Each row is a point on a tangle of strands that fork, close into loops and nearly touch. The rows are in no order.
Points whose rows are less than 6.15 apart are linked; no others are. Some points are linked to none.
Q_816: [-0.31  2.26  1.09  1.44  1.24  2.73  5.02  1.05  0.16 -1.81  0.42  0.49
  1.39 -2.62 -1.33 -1.96  0.28  0.22 -1.25 -2.88  2.17 -1.35 -1.46  2.47
 -1.44  0.26]
Q_524: [ 1.42  1.88 -0.64 -0.17 -1.53 -0.09  0.31  1.30  0.80  2.09  2.46  0.52
 -0.76 -1.43 -2.82 -0.46  0.87 -0.92 -2.44  1.15 -0.54  1.82 -0.12  1.13
 -0.44 -1.25]
Q_418: [-0.40 -3.04 -1.54 -3.11 -0.44 -1.69 -2.98 -0.92 -3.72  1.95  0.09  0.54
  1.86  0.10  2.42 -0.01  2.39 -1.69  2.06 -1.22 -0.24 -3.25 -1.48 -0.65
  0.25 -1.63]
Q_273: [ 0.97  4.01 -1.30 -2.20  0.24  1.48 -0.26 -0.30 -1.75 -0.91 -0.57 -0.52
  0.14  1.68  0.16  1.66 -0.53 -0.18 -0.86  1.01 -1.20  1.27  1.90 -1.62
  0.53 -0.84]
Q_151: [-0.85 -1.92 -3.54  0.10 -1.02  0.72 -1.33 -1.83 -0.29  2.12 -1.19 -0.18
  1.76  0.14  2.21  0.68  0.52 -1.22  1.41  0.03 -0.27 -3.37  1.34 -1.55
  0.17  1.87]
Q_484: [ 1.19 -0.57  6.47  0.65  2.17 -0.93 -0.96  2.36  2.56 -0.69  0.17  1.30
  0.51  0.02  0.24 -1.03 -0.31  0.28 -0.66  0.87 -2.29  0.62  0.93  2.82
 -0.89  1.26]
Q_673: [ 0.80  2.99  1.22  0.06  1.08  2.39  5.79  1.66 -0.59 -1.36  0.96  0.89
 -0.67 -2.33 -1.70 -0.67  2.35 -0.90 -0.21 -1.85  1.08 -0.79 -0.06  1.98
 -0.27  1.56]
Q_589: [-0.93 -3.70 -1.02 -1.76 -0.90 -2.65  0.15 -2.08 -2.28  0.74  1.70 -0.60
 -0.93  0.11  0.89  0.98  0.54 -0.55  3.00 -1.43 -0.47 -0.58 -2.00 -0.45
  1.67  0.67]
Q_976: [ 0.21 -2.93  0.90  0.81  0.54 -2.87  0.32 -1.29 -0.09 -1.85 -0.88 -1.02
 -0.97  1.00  0.49  0.31  0.93  0.04  1.53  0.13  0.10  1.31  0.07 -0.84
  0.36 -0.09]
Q_581: [-2.40  0.08 -2.43 -1.35 -1.10  1.87  0.65 -1.89 -1.98 -1.16  0.35 -0.42
  0.33  1.36  0.02 -0.15 -1.09 -1.19  2.14 -1.67  0.42  0.22 -1.67 -2.32
  1.88 -0.88]
Q_244: [ 0.69 -0.35 -2.37 -0.55 -0.79  0.35 -2.20 -2.72 -2.01  1.89  0.18 -0.90
  1.23 -0.30  0.55  3.39  0.46  0.98 -1.50  1.15 -1.53  0.08 -2.04 -0.08
 -0.03 -0.29]
Q_398: [ 0.91 -4.40  0.30 -0.21 -1.16 -3.80  0.79 -0.66 -1.23  1.04  2.21 -0.05
 -1.07 -1.13 -0.33 -0.52  1.26  0.29  1.33 -1.04  0.32 -0.25 -1.40  1.37
  0.68  1.00]
Q_934: [-0.95 -0.08 -0.50  1.00 -2.61  2.19  0.95  1.04  0.84 -1.42  2.34 -0.77
 -0.97 -0.17 -1.62 -1.62 -1.51 -0.32  0.05 -2.07  1.46  0.74 -1.22  0.68
  0.89  1.08]
Q_495: [-0.90  1.01 -3.68 -1.64 -0.59  2.94  2.32 -1.83 -4.49  0.34 -0.64  0.88
  2.07  0.91  0.87  2.96  0.55  0.51  0.34  0.14 -2.45 -0.12 -0.92 -0.98
  0.34  1.08]
Q_793: [ 0.51  0.43 -0.08 -0.82  1.00  1.96 -1.76 -2.30  0.35  0.26 -1.30 -0.71
  1.79  0.42  0.74  1.87  1.53 -1.47 -0.59  1.29 -2.98 -0.36 -0.95 -2.58
  2.13  0.25]
Q_317: [-0.43 -2.03 -2.70  0.08 -1.83 -0.26 -0.21 -0.30 -0.37  1.08  1.70 -2.00
 -1.25 -1.40 -0.10  0.80 -1.37 -0.12  0.95 -1.19  1.10 -2.85  0.53  0.45
  1.19  2.59]
Q_667: [-1.65 -0.30 -0.08  2.82 -1.15 -0.33 -0.37  1.24  0.90  0.16 -1.08 -1.31
 -2.06 -0.42  0.29  0.08 -2.60  2.02  0.01 -0.19  2.62 -0.99  1.71 -0.64
 -1.19 -0.03]
Q_69: [ 0.58  0.34 -0.66 -0.07 -0.31  0.52 -1.08 -1.68 -0.11  0.26  0.34 -1.95
  0.06 -0.26 -0.31  2.37  0.91  0.11 -0.96  1.17 -1.82  0.58 -1.36 -1.22
  1.53  0.22]
Q_644: [ 0.15 -1.23  0.27 -0.88  1.06 -1.41 -3.00 -1.42  1.46  1.69 -3.23 -0.19
  0.89 -0.27  1.60 -0.04  2.06 -0.36 -0.93  2.51 -0.69  0.87  0.68 -2.03
 -0.45 -0.51]
Q_834: [ 1.58  1.14 -0.92 -1.60  1.58 -2.19 -0.08 -1.64  1.35  1.03 -0.78  1.21
  0.50  1.36 -1.13 -1.22  1.61 -2.33 -0.39  1.10 -0.46  1.74 -0.38 -0.24
  1.65 -1.42]
Q_807: [-0.25  2.13  0.40  2.58  1.57  0.39 -1.23 -0.02  1.99  0.43 -2.31 -1.47
 -1.89  0.46  0.67  3.15  0.36  1.98 -0.58  1.88 -1.77 -1.10  1.23 -1.59
  0.02  0.27]
Q_37: [ 0.53 -2.65  0.03 -1.49 -2.07 -1.24 -2.05 -0.47  1.47  0.50  0.84  2.45
  1.88  1.06  0.55 -2.71  1.44 -0.83  0.38 -1.54  0.80  1.88 -0.49  1.73
 -1.10  0.82]
Q_764: [-0.87  0.78 -1.85  3.04  0.78  0.90  0.18 -1.54 -0.31 -0.10 -2.47 -1.19
 -0.13  0.00  0.75  3.94  0.08  2.32 -0.75  1.65 -1.24 -1.64  0.61 -1.52
  0.00  0.82]
Q_689: [ 0.03 -0.81 -3.36 -0.54 -2.59 -1.27 -0.27 -0.67 -1.08  2.95  2.77 -0.80
 -0.73 -1.33 -0.56  0.85  0.74  0.00  0.32 -0.51  0.08 -0.61 -0.73  0.94
  0.90  0.18]
Q_387: [-0.75 -1.72 -0.89  0.61 -0.21 -1.24 -1.41 -1.99 -0.41 -1.08 -1.32 -1.05
 -0.33  1.22  1.42  1.58 -0.52  0.73  1.11  0.73  0.70 -0.39  1.10 -2.54
 -0.40 -0.50]
Q_946: [-0.13  1.07  1.94 -3.00  1.83 -0.70 -3.85  0.20  0.25  0.49 -1.21  0.65
  1.20  0.06  1.45  0.08 -1.64 -2.72 -1.33  2.06 -1.19  2.01 -0.17 -1.45
 -0.40 -2.17]
Q_166: [ 0.16 -2.69  2.87 -2.86  0.01 -0.96 -1.94 -0.13 -0.51 -0.56 -2.10 -0.42
 -0.34 -1.55  1.19 -1.19 -0.81  1.00 -0.57  2.94 -1.45  3.11 -0.18  0.53
 -0.21 -2.49]
Q_187: [-2.05 -1.05  1.23  1.92 -1.48  0.25 -1.69  0.66  1.37  1.31 -2.95 -0.70
 -2.68  0.20  1.83 -0.03 -1.41  2.50  0.61 -0.20  1.02 -1.10  2.19 -1.34
 -1.22  2.06]
Q_941: [-0.61 -0.89  0.24  3.00  1.38 -1.09  2.18  0.42  1.28 -2.33 -0.50 -1.29
 -1.52  0.47 -0.47  0.20  0.49  0.13  0.72 -0.31  1.20 -0.25 -0.28 -0.02
  0.30  0.47]
Q_925: [ 0.30 -4.63 -0.62 -2.91  0.07 -0.44 -1.61 -1.69 -3.05 -0.29 -0.73 -1.00
  0.02 -0.09  2.88  0.69 -0.20  0.54  1.83 -0.53 -1.36 -3.66  2.52 -1.26
  0.02  0.23]
Q_862: [ 0.02 -0.82 -2.18 -0.17 -0.71  0.12 -4.71 -0.34 -2.68  1.14 -0.28  0.63
  2.43  1.32  3.19  0.83  0.58 -0.85  0.64  0.29  0.28 -2.68  0.41 -2.22
 -2.20 -1.89]
Q_820: [ 1.58  3.79  2.84  2.67  2.14  0.62  1.71  2.67  1.42 -1.39 -0.30  0.44
 -1.47 -0.19 -0.46  0.68 -1.00 -1.00  0.85  0.71  0.03 -1.50  2.42  1.57
 -0.46 -1.55]
Q_269: [ 0.83  0.41 -0.44  1.41  0.49 -0.80  1.35 -0.39  1.32  0.99  0.89 -2.41
 -1.03 -1.71 -0.92  1.27  2.80 -0.45 -0.67  1.47 -1.32 -0.15 -1.58  0.28
  1.44  1.37]
Q_15: [-0.33  1.71  3.18  2.64  2.36  3.13  1.93  1.40  2.34 -2.63  0.08  1.40
  1.31 -2.09 -0.48 -0.84 -0.57  0.50 -0.51 -2.81  1.55 -2.20 -1.48  2.65
 -2.79 -0.32]
Q_734: [-0.01 -1.13 -0.67  1.37 -1.31 -0.50  3.16 -0.21 -0.99  1.13  4.07  2.25
 -1.01  0.42 -2.52 -1.09  1.00 -0.16  0.82 -1.37  0.93  0.32 -1.93  0.94
  0.36 -0.35]
Q_694: [-0.52  1.47 -2.55 -1.53  0.84 -0.52  3.07 -1.49 -2.71 -0.21  1.16  0.12
 -1.08  1.17 -0.94  1.26  1.04  0.32  1.30  0.40 -1.53  1.18 -1.49 -1.46
  2.18 -0.60]
Q_944: [ 1.73  1.96 -1.92 -0.31  0.91 -1.95  2.06 -0.50  1.08  0.47 -0.37  0.30
 -0.18  1.40 -1.16 -0.59  2.25 -1.07 -0.73  1.14 -0.59  1.59  1.52  0.11
  0.99  0.10]
Q_382: [ 1.14 -0.74  4.86  2.30  0.98 -0.54 -0.34  2.41  3.02 -0.99  0.17  1.49
 -0.18 -0.76  0.46 -0.79  1.31  1.70 -1.17  0.48 -0.99  0.02  0.37  2.19
 -3.06  1.80]
Q_840: [-0.66 -0.33 -2.04  0.45 -0.39 -1.30  3.25 -1.15 -0.79 -0.37  1.85  0.79
 -1.35  1.03 -1.84 -0.47  0.48 -0.65  1.55 -0.94  0.37  1.11 -1.49  0.02
  1.51 -0.52]
Q_933: [ 1.24  4.17  2.07  1.94  3.75  0.81  3.24  3.18  0.46 -1.27 -2.33  0.40
 -0.05 -0.02 -0.93 -1.42 -0.92  0.65  1.42 -0.94  1.13 -1.23  2.63  2.78
  0.34 -1.02]
Q_326: [ 2.51  3.14  1.64  0.17 -0.24  0.53  2.38  1.64 -0.93  0.70  2.73  0.99
 -1.29 -0.91 -2.84  0.67  0.89 -0.98 -1.27  0.54 -0.74  0.53  0.94  0.64
 -0.27 -1.91]
Q_542: [ 0.59  1.99  1.44 -1.40  0.87 -0.86 -3.03  0.02  0.45  0.45  0.56 -0.52
 -0.06  0.21  0.14  1.91 -2.29 -0.92 -2.02  1.97 -1.88  2.20 -0.16 -0.60
 -0.17 -2.11]
Q_668: [-1.43 -0.28 -4.09 -0.57 -1.06  2.07  1.05 -2.48 -3.58  0.35 -0.90 -0.22
  1.99  0.08  1.08  2.71 -1.70  0.14  0.60 -0.48 -0.98 -2.20 -0.68 -1.06
  0.72  0.88]
Q_823: [-0.91  1.80 -0.31  2.46  2.50  0.32  3.75  1.16  1.17 -1.65 -1.70 -1.72
 -0.67  0.13 -1.03 -1.18 -0.12  0.64  0.33 -0.57  1.47 -0.36 -0.31  0.84
  0.98  0.13]
Q_735: [-1.09 -2.07  1.86 -0.43 -2.40  1.46 -2.95 -0.10  0.71  0.68 -1.89 -0.96
 -1.40 -0.14  3.25 -0.24 -0.66  1.61  0.89  0.76 -0.61 -0.33  2.34 -1.86
 -1.18  1.64]
Q_462: [-1.70 -0.18 -2.60  1.87 -0.92 -0.67  1.07  0.29 -1.01 -0.22 -0.37 -1.19
 -0.65 -0.30 -0.75 -0.31 -3.14  1.03  0.22 -1.00  3.14 -0.59  1.20 -0.43
 -0.18 -1.14]
Q_376: [ 0.51 -2.18  3.09  0.47  0.43 -2.54 -1.16  1.30  0.83  0.79  0.19  1.26
  0.05 -0.45 -2.24 -0.49 -0.53 -0.40 -1.53  2.28 -0.30  2.31  0.39  1.57
 -2.11 -2.11]
Q_305: [-0.46 -0.47  1.09 -1.55  0.93  0.36 -4.18  0.71 -0.62 -0.17 -0.95  0.13
  1.69  1.52  3.05 -0.99  0.35 -1.93 -0.09  1.82 -0.86  0.70 -0.16 -3.67
 -2.10 -2.05]
Q_719: [ 0.86 -3.24  1.14  0.59 -0.83 -2.24  1.03 -0.53 -0.44  1.44  3.13  1.72
 -0.54 -0.60 -2.19 -1.01  1.92  0.07  0.22 -1.00  0.42  1.00 -2.72  1.57
  0.27 -0.22]
Q_806: [ 3.14  1.58  3.33  2.49  2.69 -1.47  2.19  0.63  2.24 -1.06  0.70  1.42
  0.22 -0.09 -1.53 -0.02  1.99 -1.39 -0.62  0.29 -0.30 -1.36 -0.31  2.28
 -0.44 -0.14]
Q_608: [ 0.88 -0.78 -0.77  1.05 -3.10 -0.63 -0.81  0.67  0.13  1.67  3.07 -0.65
 -1.03 -2.19 -1.68  0.24  0.19 -0.29 -1.19  0.15  0.46  0.61 -0.42  0.74
 -0.61 -0.37]
Q_759: [-2.11  0.17 -1.40  0.54 -1.51  2.57  1.24  0.13  1.31 -0.55 -0.10 -2.26
  0.21 -0.47 -0.14 -1.85 -1.69  0.58  0.12 -1.53  1.62 -0.31 -1.04  0.40
  1.75  2.19]
Q_819: [-2.59 -0.22 -3.64 -1.09 -1.60  1.60  2.52 -1.37 -3.30  0.47  0.38 -1.67
  0.21 -0.50 -0.66  0.80 -2.55  0.57  1.78 -1.11  0.48 -1.32 -1.36 -0.37
  1.92  0.30]
Q_226: [-0.69 -1.78  3.85 -0.82  0.41 -1.61 -2.07  1.52  0.65  0.24 -1.06 -0.40
 -1.20 -1.40  0.75 -0.38 -1.04  0.94 -1.74  3.02 -1.89  2.93  1.38  0.55
 -1.54 -1.47]
Q_688: [ 0.17  1.14 -1.38 -2.39  1.16 -0.94  0.81 -2.30 -1.97  1.81  2.05  1.06
 -0.60  0.84 -0.32  1.36  1.42  0.93  0.10  0.17 -1.33  1.85 -3.38 -0.81
  2.00 -2.40]
Q_332: [ 1.64  0.40  1.49 -0.50 -0.10 -0.02  0.16 -0.37  2.15 -0.84  2.60  3.06
  1.85  1.88 -2.30 -2.03  0.63 -0.50 -0.89 -1.61 -0.85  1.19 -1.81  1.72
  0.74  2.04]
Q_316: [-0.06  3.97  0.52  0.31  3.20  1.08  2.39  1.65  0.63 -1.25 -3.49 -1.43
 -0.29  1.04 -0.31 -0.94 -1.00  0.76  0.87 -0.48  0.85 -0.11  2.59  0.43
  2.17 -0.32]
Q_8: [-1.63 -0.17 -1.64  2.70  0.08  0.64  3.83  0.17 -1.06 -0.48 -0.05 -3.17
 -0.98 -2.61 -0.05  1.74 -0.20  0.37  1.15  0.56  0.81 -3.00 -1.30 -0.11
  0.25  0.97]
Q_877: [-2.81  1.73 -0.59  0.71  0.40  2.82 -1.39 -0.52  0.59 -0.58 -3.39 -0.98
 -0.36  1.48  1.43  0.35 -2.71  0.86 -0.21  0.54  0.71 -0.23  1.30 -3.15
 -0.28 -1.06]
Q_560: [ 0.90  2.71  2.86  0.47  1.53 -2.18 -1.36  1.32  0.79  0.19  0.53  0.51
 -0.37  0.65 -0.87  1.38 -2.76 -1.67 -1.59  2.13 -1.63  1.28  1.76  0.54
  0.09 -2.47]
Q_659: [ 0.40 -3.13  1.76 -1.06 -2.26 -1.07 -1.93  0.47  1.36 -0.28  0.08  1.58
  0.75  0.94  2.07 -2.96 -0.45  0.60  0.19 -0.48  0.09  1.77  2.12  1.40
 -2.41  1.16]
Q_866: [ 1.12 -1.99  0.31  1.66 -0.10 -2.16 -0.03 -0.18  2.50  0.96 -0.10 -1.23
 -0.51 -1.01  0.51 -0.32  2.72  0.96 -0.75  0.82  0.13  0.31 -0.76  1.02
  0.11  2.92]
Q_422: [ 0.27  0.84  4.90  2.76  1.72  1.77  0.02  2.65  3.28 -2.83  0.30  2.16
 -0.10 -1.33  0.43 -0.15  0.13  1.00 -0.10 -1.09  0.05 -1.83 -0.29  2.05
 -3.56  1.80]
Q_9: [ 2.25  2.88  2.64  0.61  1.95 -1.50 -0.21  0.39  3.38 -0.21 -1.20  0.20
  0.01  1.85  0.85 -0.46 -0.40 -1.28  0.77  0.42 -1.17 -0.14  2.00  1.02
  2.05  0.95]
Q_929: [-1.00  1.11 -1.72 -1.39 -0.71  2.05 -1.39 -0.35 -0.04 -1.24  0.13  0.08
  0.67  1.88  0.72 -1.14 -0.05 -2.43  0.86 -0.47  0.34  0.65  0.12 -2.75
  0.40 -1.24]
Q_425: [-1.16 -2.48 -1.20 -2.52 -1.36 -2.54 -1.68 -1.92 -1.87  1.98  1.17  1.28
  0.35  0.73  1.32 -0.47  2.17 -1.45  2.47 -1.91  0.50  0.00 -2.11 -0.42
  0.76 -2.12]
Q_567: [ 1.10  0.88  2.76  1.63  1.22 -2.07  0.24  1.50  1.12  0.59  0.96  1.68
 -0.11  0.68 -2.82  0.49 -1.02 -1.82 -1.42  2.25 -0.89  0.77  1.28  1.14
 -1.89 -2.36]
Q_730: [ 0.14 -0.09  2.45  0.77 -0.73  0.19 -1.37  1.35  2.59 -0.69  0.75 -0.44
 -1.06  0.55 -0.24  0.06 -0.61 -0.85 -0.92  0.39 -0.78  1.78  0.86 -0.01
 -0.13  0.52]
Q_617: [-1.98 -1.25 -0.75  0.83  0.00  1.06 -2.06 -1.82 -1.35 -0.65 -2.77 -0.60
  0.36  1.01  2.24  1.28 -2.69  1.24  0.99 -0.09  1.23 -1.68  1.07 -3.39
 -0.58 -0.28]
Q_258: [-0.43 -2.97  1.29 -1.55 -3.07  0.42 -3.29  0.43  1.00  0.47  0.39 -0.64
 -0.32 -0.19  2.38 -1.46 -0.68 -0.24  0.52 -0.02 -0.42  1.46  1.97 -0.38
 -1.47  0.35]
Q_119: [-0.26  3.06 -2.23 -1.01  0.35  2.58  1.80  0.90 -1.68 -0.58 -1.46 -1.98
 -0.12 -0.31 -0.84  2.04  0.96  1.35 -0.63  0.91 -1.02  0.50  2.17 -0.90
  1.11  1.30]
Q_671: [ 1.02 -3.60 -0.66 -3.64 -1.64 -1.80 -3.93 -0.61 -1.75  2.12 -0.81 -0.61
  0.34 -1.88  1.87 -0.51  0.31  0.34  0.34  0.37  0.42 -0.46  1.14  1.20
 -0.59 -1.69]
Q_11: [ 0.07 -4.11 -0.11 -1.90 -0.05 -0.88 -0.94 -0.58 -0.45  0.01 -0.89 -0.96
 -1.91 -0.29  2.45 -0.96 -1.05  1.49  1.59 -1.11  0.56 -2.69  3.53  0.16
 -0.18  2.04]
Q_790: [-2.29  1.00 -2.45 -0.57 -0.93  2.19  3.77  0.69 -1.69  0.25 -0.47 -2.71
  0.14 -0.86 -1.13 -1.06 -0.63  0.81  0.21 -1.15  1.07  0.17 -0.41 -0.02
  1.63  0.82]
Q_895: [-1.00 -0.35 -2.83  2.53  0.69 -0.84  2.35 -1.20 -1.94 -0.45 -0.91 -2.06
 -0.42 -0.55  0.21  3.14 -0.83  1.51  0.55  1.38  0.41 -2.22 -0.65 -0.74
  0.03  0.69]
Q_393: [-0.40 -3.05 -0.78 -0.47 -0.64 -0.41 -0.68  0.19  0.74  0.62  0.29 -1.44
 -1.36 -1.10  1.14 -0.86 -1.47  1.31  0.73 -1.88  1.97 -3.07  2.04  0.92
  0.32  3.97]
Q_539: [-0.59  1.66 -2.06  0.57 -2.00  0.40  1.28  1.08 -1.85 -1.10  1.32  0.31
 -1.40  0.38 -1.90  0.39 -1.93  0.43 -0.35 -0.25  1.45  1.71  1.28 -0.24
 -0.79 -2.11]
Q_681: [ 0.20  0.36  1.08  2.22 -0.39  1.01  1.87  0.84  0.83 -2.84  2.11  2.62
  2.07  0.46 -2.75 -1.41 -0.31  0.98 -0.85 -1.41  1.60 -1.28 -1.32  1.47
 -2.59  1.71]
Q_692: [ 0.29 -0.72  0.83 -2.70  0.80 -0.61 -2.19 -1.39 -1.28  1.19  0.64  0.80
 -0.63 -1.08 -1.36  1.23  0.35  0.95 -0.74  0.55 -0.38  2.44 -4.35 -0.43
  1.85 -2.37]
Q_917: [-1.00 -0.35  0.72  2.64 -0.22  0.56  1.38  1.35  1.69 -2.15  0.28  0.46
  1.85 -1.28 -0.35 -2.13 -1.69  2.13 -0.76 -2.58  2.91 -1.30 -1.52  1.60
 -0.88  2.37]
Q_714: [ 0.15 -2.23  2.39 -3.63  0.49 -0.67 -2.48 -0.39 -0.94 -0.05 -0.52  1.39
 -0.35 -1.15 -1.23 -0.51 -0.29 -0.28 -0.04  0.83 -0.38  3.21 -2.45  0.31
  1.03 -2.83]
Q_56: [ 1.68  1.03  2.27  1.32 -0.37  1.08  1.51  0.83  1.71 -2.00  3.22  2.35
  1.18  0.17 -2.53 -1.15  0.87 -0.18 -1.03 -1.60 -0.20 -0.66 -2.12  1.72
 -0.51  2.19]
Q_519: [ 0.49  3.66 -1.39 -3.69 -0.51  1.57 -1.35 -0.20 -1.26  0.40  0.86  1.14
  0.48  1.75  0.32 -0.49  0.12 -2.17 -0.05  0.20 -1.33  1.93  0.49 -1.55
  0.59 -2.22]
Q_951: [ 1.10 -2.40 -0.82 -0.60  0.34  1.14 -4.84 -0.51 -3.47  1.98 -1.65  0.94
  3.72 -0.09  3.10  1.15  1.24 -0.12 -0.66  0.85 -0.49 -1.78 -1.57 -1.21
 -2.15 -1.57]
Q_202: [-0.51  2.46 -1.29  0.59  0.06  0.94  3.59  2.14 -2.62 -1.50  0.09 -0.72
 -1.21 -1.22 -2.14  0.43 -0.56  0.79 -0.60 -0.21  1.84  1.01  1.46 -0.41
 -0.72 -1.99]
Q_854: [-0.72  0.98 -2.20  0.41 -0.46  0.38  1.22 -0.07  1.94 -1.33 -0.60  1.98
  1.24  2.37 -0.07 -3.10 -0.99 -0.55 -0.07 -1.49  2.37  1.01  1.02  0.53
 -0.54  1.06]
Q_723: [ 1.47 -1.67  2.37  1.55 -0.25 -1.55 -0.63  0.97  2.97 -0.61 -0.10  0.94
  0.16 -0.81  1.40 -1.23  1.83  2.54 -1.29 -0.03 -0.12  0.51  0.04  1.58
 -1.47  3.33]
Q_587: [-0.11  2.26 -2.72  0.20  0.24  0.53  1.86 -0.33  1.29  0.10 -1.33 -0.94
 -0.14  1.06 -0.14 -0.13  1.63 -0.17 -0.28  1.05 -0.12  0.50  1.77 -0.50
  1.01  1.57]
Q_143: [ 0.41  2.42  2.09  3.23  2.11 -0.42  0.09  2.13  2.32 -0.79 -1.03 -0.69
 -2.65 -0.32 -0.06  1.75  0.23  0.21 -0.18  1.22 -0.39 -0.86  1.56  0.01
 -0.75 -1.14]
Q_463: [ 1.07 -1.53  1.51 -1.18 -0.69 -1.04 -1.47  0.13  2.27  0.75  1.09  3.00
  1.93  0.51 -1.98 -2.38  1.07  0.06 -1.53 -0.35 -0.31  2.06 -1.77  2.56
 -0.54  1.41]
Q_646: [-1.55  3.03  0.38  0.80  2.13  0.94  0.17  0.64  1.99 -1.33 -3.14 -0.83
 -0.91  2.07  0.38 -0.09 -1.89  0.38  0.33  0.30  0.58  0.06  1.98 -1.50
  0.91 -0.72]
Q_50: [-0.41  0.91 -2.98 -1.07 -1.07  1.72 -3.09 -0.69 -2.63 -0.01  0.43  0.50
  2.00  1.73  2.07  0.44  0.48 -1.60  0.62 -0.01 -0.09 -0.85 -1.02 -2.82
 -1.57 -2.17]
Q_452: [-0.98  0.48 -5.47 -1.69 -2.21 -1.34  1.96 -1.08 -2.15  2.74  1.22  0.00
 -0.29  0.12  0.10  0.63  1.39 -0.30  1.60 -0.13 -0.30 -0.41 -0.11  0.55
  0.67  0.53]
Q_404: [ 0.25 -0.71  1.09 -3.08 -0.85  1.19 -2.88 -0.48  2.13  1.19  0.44 -0.34
  0.91 -0.38  0.46 -1.63  1.30 -2.26 -0.55 -0.14 -0.97  2.24 -1.43 -0.41
  1.19  0.26]
Q_512: [-0.78 -1.91 -0.28  1.38 -0.36 -0.91  0.49  0.96  1.14 -0.22 -0.19 -0.55
 -0.01 -1.22  0.86 -1.88 -2.73  2.35 -0.17 -2.88  3.40 -2.37  0.37  1.57
 -0.14  3.20]
Q_558: [ 2.00  3.26  1.45  0.02  0.88  0.79  4.05  1.63 -1.48 -0.93  1.85  0.19
 -1.49 -1.09 -2.14  0.43  1.88 -1.07  0.46 -0.21 -0.33 -0.39  0.78  0.63
  1.74 -0.65]
Q_25: [ 0.91 -0.72 -1.04 -1.54  0.35  1.73 -3.75 -2.41 -2.28  1.64 -1.30  0.23
  2.78  0.09  1.57  2.48  0.55 -0.31 -1.92  1.17 -1.28  0.31 -2.77 -0.72
 -1.11 -1.04]
Q_572: [-0.53  1.67  0.14  0.07 -1.03  2.85  3.56  1.65 -0.49 -1.42  2.16  0.75
 -0.62  0.44 -2.93 -2.24 -0.86 -0.15 -0.24 -2.26  0.96  1.14 -0.53  1.11
  1.16  0.30]
Q_664: [ 2.02  0.37  2.74 -1.32  2.27 -2.19 -1.65 -0.38  3.26  0.58 -1.55  1.36
  1.18  1.33  0.16 -1.75  0.54 -2.43 -0.47  1.00 -0.50  1.62  0.56  0.60
  1.21  0.08]

A piece is all that can be reached along the links. How many separate loops has the piece of each point below (a circle has one, a figure eight two, a Y none), and how many tips (points with one link)?
Q_143 => loops 1, tips 1
Q_519 => loops 0, tips 8
Q_840 => loops 0, tips 2

A fork is a point with three links, a tip a point with one. Leave the first point through the second and follow the links. Name the first fork or tip that comes.
Q_714 / Q_692 => Q_418
Q_719 / Q_734 => Q_305
Q_187 / Q_735 => Q_393
Q_9 / Q_664 => Q_929

Name the points in between on the shortest way along the links from the first point to the second, in order.
Q_946 / Q_692 => Q_542, Q_560, Q_567, Q_376, Q_226, Q_166, Q_714
Q_759 / Q_689 => Q_790, Q_819, Q_581, Q_929, Q_50, Q_862, Q_951, Q_25, Q_244, Q_69, Q_269, Q_866, Q_723, Q_382, Q_422, Q_15, Q_816, Q_673, Q_558, Q_326, Q_524, Q_608
Q_877 / Q_895 => Q_646, Q_316, Q_933, Q_820, Q_143, Q_807, Q_764
Q_512 / Q_187 => Q_917, Q_681, Q_56, Q_332, Q_463, Q_37, Q_659, Q_258, Q_735
Q_664 / Q_790 => Q_834, Q_944, Q_587, Q_119, Q_273, Q_519, Q_929, Q_581, Q_819
Q_567 / Q_418 => Q_376, Q_226, Q_166, Q_714, Q_692, Q_688, Q_694, Q_840, Q_734, Q_719, Q_398, Q_589, Q_425
